Each row is a point on a landscape with many peaks, with its height.
A climber steps from a point to whichever of its 2 nearest points has the largest rise for the distance, and stops where none of them is higher. Distance is the straight distance between rows; heights are no part of it.
vineg (h 11): [  1  23  -1  -2   4  22 -13 -23  -7 -15  -2  -9  17 -29 -11  -4  18 -16
   8  -4   6]
Rok (h 686): [ -5  -2   4  24  14  -6  -5  -9   8  24  -9  10  -9  -5  -8  -7 -23  -5
  -8  -1  -7]
nek (h 568): [ -8  -6   1   9 -18  -9  -6  17 -28 -18 -13  -1 -20 -23   0  18   0   9
   3 -11  -3]
leso (h 426): [ -6  13  -2 -20   2  -3  -6  14  39   9  -9   2   2   6 -28  -6   0   6
   6 -14   9]
Semiz (h 99): [ -2  -5   6   5   1   1   4  -7   1 -20   9  -8   7  11  13  17  11 -13
   0  13  32]
Seza (h 65): [ -9   7  -7  14  14   5  20  -6   8  -4  -3   3  29   8  11 -13  13   0
  15  15   6]
gaz (h 675): [  6  -5  -9 -10 -13   3 -24   4  19  11  17  -5 -11   3 -18  24  15   0
  -9 -10 -33]
Zaga (h 694): [-10 -26  16  -3  13 -17  14  -9  17   0 -26  18  16  10  19 -11   6  -1
  16   9  12]
kef (h 349): [ 13  20  -6 -17   0   2   6   9  -7  -1   0  -6 -21 -11 -15  22 -13   1
   7  -4 -16]
fot (h 424): [ 13   4 -13 -12  -3   9  -4  23 -15  23   8  -4 -20  -3 -17  -2  24  14
  16 -16  -4]
Fone (h 115): [  3  -3   0 -18  -9  -7 -14  13   8   7  -3  -4  -2 -10 -23   1  36 -16
  17   9  16]
semug (h 107): [ 13   6  13 -22  -2   4 -21  -7  19   2  -8   6  -2 -23 -17  -3  19 -18
   8  22  20]
Vupi (h 494): [-10 -28  11 -10  35 -10  16 -13  -2 -12  -5   9  11  -7  -5  -5  -7   9
 -21 -16  14]
timo (h 287): [-14  16 -23   2   0  -8 -11   9  10  -9   0   7 -13  10 -15  17  -3  20
   2 -23  -1]
vul (h 464): [-14  -1  21  -5  36 -15  -2 -22   6 -10  -6  -2  24  -4   2  -5   2  -6
 -18   4   6]
Lemas (h 78): [ -1  25   5  -6  20 -16   4 -19  10   3  -5   5   3  18  12   2   5  -9
  18  33  19]
ruk (h 29): [ -8  20  -5   7  -6 -19  21  -4   7   4   1  19   3   5  -9   3  -3 -14
   0  27  -4]
pel (h 738): [ -6 -20   9   4   4 -16  23 -12   4 -16 -17   7   3  18  26   4 -17  -3
  -3   5  -3]
Zapup (h 354): [-15 -18 -10   4  10 -22  24   9  -8  -3 -16   9 -20  29  12  -4 -11   1
   7 -28  -9]
Kifeg (h 642): [  8 -21  -1   4  -4  10  18  -7  12   9  -9   1 -18   6   0   4  -7   4
  -6 -20  -9]
tenut (h 623): [-14 -16   4  21  -8 -16  -1   8  -3  15 -16  -5   2  -4   2 -16  -5 -10
   2   4 -20]
mapu (h 794): [ 13   1   9 -26 -42   1  -8  19  -9   2  13   9  -2   7  -9  13   1   1
   4 -17 -30]
zam (h 3): [-18   8 -11  15  -3 -19  25   3   2  -1 -13   8 -13   7   6  14 -10 -15
   4   6 -20]
bunog (h 495): [ -9 -16   7  10  12  17  -1 -14  31  -1   5  28  19  -6  -1 -14   4   7
 -12   1  26]
dimaz (h 569): [ -3  -9  -5  12 -26   2 -18  23 -12 -11  11  -8  -2  -5  11  15 -15  11
 -14 -10 -34]
sogu (h 485): [  6 -18  -6  -9  -5  -2 -21  -5 -32 -15  20  12  -3   6 -11   6   2   0
  -4 -27  -4]
buru (h 94): [ 15  -2  14  -3  25  15   9 -29   6 -12  -7 -11  16 -10  21   7   4   7
   7  18   8]
Tif (h 796): [  3  -3   7   5   6 -18   8  -6  -3  11  -1 -12  -4  11   6  -6 -12   7
 -12  33  15]
pazu (h 357): [ 16  34   1 -12   0  17  -6  11   3   3  -4  -9   0 -20 -12   1  -8   0
  13   7   4]
dozaz (h 627): [-13 -21   8   0   6 -34  16  -3   9   4 -14  14  17   3  -3 -14   7 -12
  -2  16 -10]
timag (h 658): [  2 -12  -9  -2 -13 -18   8  14  -9  -8  14   8   4  -2  -9  -8   9  20
  -8  19  23]
kul (h 711): [  6  -6 -12 -21 -24  -2  -8  13 -14  -8   6  16  -6 -11 -25   7  21   9
   9 -21 -25]
bom (h 651): [ -4  -7   2  11   7   3  29  -8 -10 -10  13  28  -4 -12  -7  14 -18  -8
 -16   3   5]
Dupi (h 514): [ 19 -27  -2 -11 -18  11   1  16 -26  -2  10  14  -5  10  10   1  -8   9
   5 -20 -10]
tebat (h 34): [-18   1  -8  16  -9   2  28  18  -5 -27  -5   7   4   7  15   7  -9   5
  11  -9  10]
fid (h 61): [ -6  22   4   5   6  -4   3 -11  30  12  -1  21  11  10  -4 -11   4 -20
   9  38  20]
furid (h 407): [  9   5  19  -3 -12   3 -20  -8   4   9   2  -8  19  -7  -5 -19 -19  -8
  -9   5  -8]
nozu (h 475): [  0   0  -6  12 -31  -2  -9  12 -20  17   6  -8 -14  20   7  -6   9   1
  12  -3   6]
Subop (h 695): [  7 -22  12   8  12  -6  34   5  -6  -7 -12  16  -9 -21   4  10  -3  -7
   3  15   3]
Zasef (h 384): [ 10  18 -13 -24   1   0  10  27 -20  17   7  -3 -36   7 -11  26  14   6
  12 -15 -17]
luvuf (h 125): [ 11  -3  13 -13 -20   7   6  -5   0  -3  -8 -23  -2  10   3   1   5   3
   2  -8  16]
Ref (h 383): [ 12  26  10   8 -10   7  -8  16   5  16   6  -1  10  -4  -5  -5 -14 -19
   4  26  -3]
dapes (h 572): [ 10  28 -20 -11 -14   7 -29  18  24  17  17   3  -4   0 -14  -1  17  16
   6  20 -25]
sis (h 764): [ 25 -13   3 -14 -10   3  14  31 -11   3  -4  -8  -1 -11   4   3  -2  11
  17  10 -18]
Mak (h 121): [  4   9   3 -19 -10  -2  -3  16   5   5  -3 -29   5   1 -10  -6  19   2
   9   8  28]
Zorob (h 355): [-14  13 -21  13 -12   2   2  12  -9 -10  -5 -14 -16  12   7  11  -3   7
   6 -23 -23]
gev (h 739): [ 17 -16   4 -19 -21  -2 -17  22  -2  15  19  -3 -13  10   6  24  10  -2
  -3 -15 -44]
fiva (h 589): [ -9 -19  -3   3  12 -18  18  17  12  -3   2  22   3  -8 -19  -8   5  12
 -11   5  16]
vakab (h 551): [-10 -14   4  13 -11   3  14   7 -23 -10 -29   1 -28  -8  19  14   2  -8
  15 -21   6]
zurat (h 609): [ -1   1  -7  -3   7   1  -9 -10   2  -2 -10  12   4  -2  -7  -3   9   5
  22  -9  11]
Mepeb (h 128): [ 13   3   8 -11 -20  18 -19 -38  -1  -3  -1  -5   9   6  -6 -10   0   4
   0 -10  22]
Virip (h 382): [-16  10  -6   3  -1  -3   0   3  -8   1  -5 -30  -4  -5 -10  -1  -6   2
  -3 -27  -6]
Muza (h 769): [ -5 -12  23  19   6 -20   1 -12  -6   1  -4   6   9  11  26 -13 -30  -3
 -12  23  -1]
kuves (h 509): [-11 -46  15  18  11 -10 -14  -5  11 -12  -7  13 -11  -6  26  15  -4   0
 -10   1   1]
goriz (h 408): [ -4  23 -12  10 -15   2  -8 -11  -6  -4   2 -23 -11  -5  -7   6   3  11
  -9  15  14]
rumet (h 102): [  4  -3  11  -2   1  13   2 -12  26  -6   0  -4  11  -8  -3  14  25 -24
   8  12  10]
supa (h 668): [ -2 -22   2   0   4   7   3  -7  14   8 -24   2  -4 -13 -14 -11   3  14
  12  -9  -8]
subi (h 586): [ -3 -13  12   0 -34  -4   3  38 -16  -1  -6 -18 -17 -12   3   8   0   1
  -7  -4  -4]
Noli (h 399): [-16 -12   0   7   3  -8  17   1   0 -11 -20 -25   8  -2   5 -15 -14  14
 -15 -22  -7]
Sumok (h 529): [ 18 -24   4  -2 -40  23   4  13 -17   9  -6   2 -27   3  17   8  -5  18
   9 -18 -12]
Fuguz (h 22): [ -2 -23   3  23 -15  12  23  14 -10 -10   1 -14  -1   2  30   1 -19  -6
 -15  -3 -14]
tov (h 392): [ -5 -13 -10   1  12  -7  23  26   5  14  -9   1  -4  21   7 -10  -5   3
  18 -18  13]
paz (h 17): [ -4  -6 -10  19  -4  12 -12  -6 -13 -16   5  -9  23 -21   2   1  24  -1
   7   6  -2]
lop (h 20): [  5 -14   2  17 -11  17   8   3 -23 -10  11 -15  14  -8   9   4   4  -4
  -4  -5  -1]
nezos (h 557): [-12  -3   6  14  27  -5  -2 -15 -12  -4 -14   5  -3   2  14  -4  -5   1
  17  -5  20]
Fuba (h 454): [ 10  -8 -15   7  -3  11 -11  13 -15  20   9 -12 -38  10   5   9   8  24
   7  -8   7]
Zava (h 628): [  2   6  -7  11  17  11  -2  -4  18  17   6  -1 -17  10  -3  16 -23   8
  -4  -7  -2]
Posom (h 527): [ -5  -9   6  -8  21   4  10 -12   8 -12  -3  24  18 -19 -17 -11  11   9
 -11  -3  31]
besef (h 596): [ -1 -26  15   8 -21 -12   2  14 -18   9  -3 -14  -9 -12   0   1  -8 -12
 -19   5 -27]
lol (h 385): [-16  11 -10  17 -11 -12 -22   1  -7   5  -2  -9   1  -6 -16 -13   0  11
  -6  -6   6]
pofe (h 151): [ 18  26 -10 -16   9  11  -5 -24  -3  12  17   5  -1 -12 -18 -18  13 -17
  -4  27  17]
gepa (h 96): [  4  -9   7   3  29  12  11 -19  -2 -13  14 -10   7  -8  11  14  17   7
 -17  13  31]
kevir (h 79): [ -9   9   8   5  25   0  20 -23  12  -4   2  -8  37  19  24 -15   8  -4
  -9  19  21]
Lubiz (h 491): [ -1   4   1  13 -30  -6  -1   0 -27  -3   4 -10 -27  26  25  15 -12  -9
   2  -3  -9]
nep (h 482): [ 12  33 -24 -22   4  19 -38   1  18   8  13  -5  -6  -6 -19  -6  12   6
   0   3 -10]
doduz (h 451): [-15  11  24  11  36   4  18 -28  -3   6 -29   8  21 -13  16 -21 -19  11
  -6   1   3]
gekov (h 46): [  2   4 -10   5  -2   9  23   6  -4 -19 -11  -6  17  -3  25   5  -5   9
  26  12  -8]
pizoz (h 261): [ -6  25   2 -12  30  14   8 -32  12  -3  11  11  33 -19 -15 -16  14 -23
 -19  11   7]
Rir (h 496): [-15 -27  10  21  14   0 -24  -3  14  10   3   1   5  10  19  -3  -5  -1
  -3 -14   3]
Gavag (h 500): [ 16  12  -2 -29  -9  -8 -37   8  -4  10  28   4   8   7 -18 -12  16 -21
  -9   6   0]
doder (h 312): [ -4  20   2   5  19  10   8  -7  23  10   8  10  10 -12 -22  -2  -2 -23
 -13   4  -5]
vel (h 452): [  0  -5 -16 -10  -1 -19  11  20   5   5   3   2  -9  34   1   2   1  15
  16   1  -4]
pob (h 726): [ 12 -25   6   5 -13  -3  23   7 -15  -9 -18   7  -5 -26  17  -3  -9  10
   8  14 -18]
gafeg (h 507): [  6  11   2   8  -4   1  -5 -13 -20   5  12  -8  -5  15   5   4 -21 -13
  -9  -8  -5]
gad (h 25): [-11  -9 -10  14 -17   3  25  42   1 -14   6 -12  -6  11  26   7 -11  12
  -6 -15  -8]
mit (h 539): [  2 -12  -2   3 -33  10  20  11 -15  -3 -22   0 -39  10  15   4 -12  11
  12 -27   3]
tavup (h 608): [ -7 -11  -8   0 -30   0 -15  27   9  -6  27   0   2   5 -11  12  11   8
 -22  -7 -16]
vaki (h 555): [  9  14  -8 -25 -17  -3 -25 -11 -17  11  13   2 -10   9 -31  -6   8  -9
  -6 -18 -10]
Zekor (h 824): [  7   1  -2   6  19 -16   6 -18 -17  -5   2 -16 -12  10  25  14  -4  -1
   4  23  -2]
vofat (h 4): [  8  28   5 -12   2  23 -37 -20   5   6  -5 -12   5  -7 -12 -11   2 -20
  12 -14   0]
Lur (h 540): [-13 -20 -11  16  -4  -7 -14   2  -4 -17   1   1 -15  -1  18  18 -19   6
 -17  -8 -26]
zot (h 197): [  5  32 -16 -20  30  12  -7 -13   3   1  24  21  18 -17 -15 -30  20 -33
  -4  16  18]
Rur (h 707): [ 18  33 -20  -7 -10  -2 -13  10   3   4   9 -11  -3  17  -2  10  -1  23
  14  14 -23]
luzaz (h 531): [ -1  16   2  13  22  14   1 -18 -21  -6   8  -1   3   5  14  -2 -18  -3
   0 -12  16]
Dukim (h 134): [ 10   7  11 -13   9  16  -5 -41   6   8   1   9   2  -2 -10 -16   9  -4
  -5   6  29]
Ropa (h 465): [  2  -3  -1  -2  21  21  -2   9  36  11   5  12   9  -1 -10  -8  -2   6
  -1 -12  18]
big (h 795): [ 12  13  -7   7  -5  -8 -11  13 -15   1   3 -19  -9  11  26  21  -8  12
   9  25 -16]
sezov (h 459): [ 10   1   6 -23   7  -4 -18   4  -7 -14  18  -4  12   5 -11   4  -1 -15
  -1 -11   3]
Nefus (h 88): [ -1  23  16  -5  25   1   4 -33  10  -3 -10   6  22   0  17 -12   8   6
   6  29  24]
lub (h 518): [-15 -36  11  18  13  -6   4  -6   4 -24  -3 -12 -10  -5  37  10 -19  -1
 -32   1 -16]
lukuz (h 421): [-17  15  13   8  20  -9  17 -15   9   0 -26  -6  13   3   2 -12 -25   7
  -5 -15  -6]
bibez (h 625): [ 17   9 -18 -26 -13  -3 -13 -10 -16  -1   5  14   9   4 -21  -5  12   2
  19 -25 -27]
Zed (h 561): [ -7   3 -23 -10  -9 -29   1  17  -4  -4  23   2  -5  22 -12  10  21   8
  -5  11   9]
tanu (h 712): [ 15 -16   2  -6   0  -2   3  12  11  17  -5   7  -4 -16 -11  -6   1  12
   3  14 -15]
Riva (h 366): [-15  24  -6   1  -3   1 -13  13  25   8   8  11   3  -8 -32  -2  -7 -14
 -12  -8   3]
naso (h 433): [ -9   9  21  -8  20  -9 -20  -7  15   7  -7  -3  31  -6  -6 -25  -5 -12
  -6   6  13]
gagop (h 436): [  4  24 -16   0  -3  20 -27 -13  22  19  15 -16   0   4 -16 -11   6   1
 -17   5   6]
tiz (h 490): [ -8   9  16  25  29  21   8 -25  -6  -2   2  14  23 -15   7 -12  -8 -12
  -7  -2   1]

For each start below, name the point where the climber stops.
kuves | mapu
kef | sis
gepa | Posom
Mepeb | Posom
paz | Nefus
pazu | Posom
Noli | sis
